The views of a scene show one set of named points, each view turned or mirrored, shifted and resized as a whole, with a little noise and some points left out.

Scene 1
View 1
Nos: 10, 7, 7, 2, -12, 1, 12, -10, 9, 10, -8
Kof: 21, -2, -12, -11, -10, 0, 23, 14, -14, -1, 14
nelid: 1, 7, -3, 8, -7, 0, 2, -8, -5, 12, -10
sak: 1, 8, 0, 8, -10, 0, 6, -9, 0, 12, -9
zup: 4, 5, -7, 5, -9, -1, 10, -3, -5, 10, -3
viro: 8, 7, 4, 3, -11, 1, 11, -8, 4, 10, -8
Tor: 8, 7, 4, 4, -9, 1, 7, -9, 2, 10, -10
zibo: 0, 9, -7, 8, -12, -2, 13, -5, 0, 12, -2
Kivi: 9, 5, -4, 1, -11, 0, 15, -2, -2, 8, -1
Buzor: 8, 9, -4, 2, -17, -1, 25, -1, 8, 9, 5
Nif: 4, 7, 1, 6, -7, 1, 2, -9, -3, 10, -11
bareb: 5, 9, 0, 6, -13, 0, 14, -8, 6, 11, -5
View 2
Nos: -3, -2, 9, 3, -3, -6, -2, 7, 5, 3, 8
Kivi: -5, 3, 0, -2, -3, -8, 1, 2, 5, 1, 2
zup: -3, 6, 1, -4, -1, -5, -1, -2, 5, 1, 1
Nif: 0, 6, 9, 1, 0, -1, -4, -2, 8, 4, 5
bareb: -3, 0, 6, -2, -3, -6, -2, 4, 2, 3, 4
nelid: 0, 6, 8, -3, 1, -1, -5, -5, 7, 4, 3
Buzor: -7, -3, -1, -4, -6, -11, 1, 8, -3, -1, 2
viro: -2, 0, 7, 1, -2, -6, -1, 4, 5, 3, 5
Tor: -1, 2, 9, 1, -1, -4, -2, 1, 8, 4, 6
Kof: -11, 6, -21, 1, -7, -17, 14, 4, 13, -6, -5
zibo: -3, 3, 5, -6, -2, -4, -4, -1, 0, 2, 2
View 3
sak: 2, 1, -6, 9, -2, 5, 15, 0, -3, 5, -19
zibo: 3, -6, 0, 11, 1, 12, 10, -1, 1, -1, -16
Buzor: -11, -22, 7, 7, 3, 6, -9, -1, 7, -3, -12
bareb: -6, -9, -3, 6, -1, 4, 6, 0, 1, 4, -19
Nif: 1, 11, -6, 9, -2, -2, 16, -1, -5, 7, -16
Nos: -12, -8, -5, 2, -4, -7, 6, 3, -1, 10, -20
Tor: -5, 4, -5, 6, -3, -6, 10, 2, -2, 9, -18
Kof: -10, 4, 23, 22, 15, -4, -27, -7, 16, -11, 21
zup: 3, 4, 2, 15, 2, 5, 7, -3, 1, -1, -8
Kivi: -5, -3, 5, 12, 2, 1, 0, -2, 3, 0, -8
viro: -8, -2, -3, 6, -1, -4, 5, 1, -1, 7, -16
View 4
Nif: 4, -4, -3, -9, 9, -13, 8, 1, 14, -2, -12
Nos: -6, -4, 5, -1, 7, -13, -2, -15, 13, 0, -6
nelid: 5, -4, -5, -12, 7, -7, 8, 5, 10, 1, -13
bareb: -6, -6, 3, -5, 5, -6, -2, -9, 9, 6, -7
Kof: 7, -21, 5, 21, -5, -11, 24, -9, -28, 9, 14
sak: 0, -4, -2, -10, 7, -7, 3, -1, 12, 3, -11
Kivi: -1, -10, 2, 2, 2, -8, 7, -6, -2, 6, -1
zup: 3, -9, -2, -5, 4, -5, 10, 3, 1, 5, -5
Buzor: -13, -10, 8, 4, 1, -1, -3, -14, -5, 13, 3

Which points are out of place in each view (at most two, in the order of its rows)? Write - if all are in place.
view 1 | -
view 2 | Kof
view 3 | -
view 4 | -
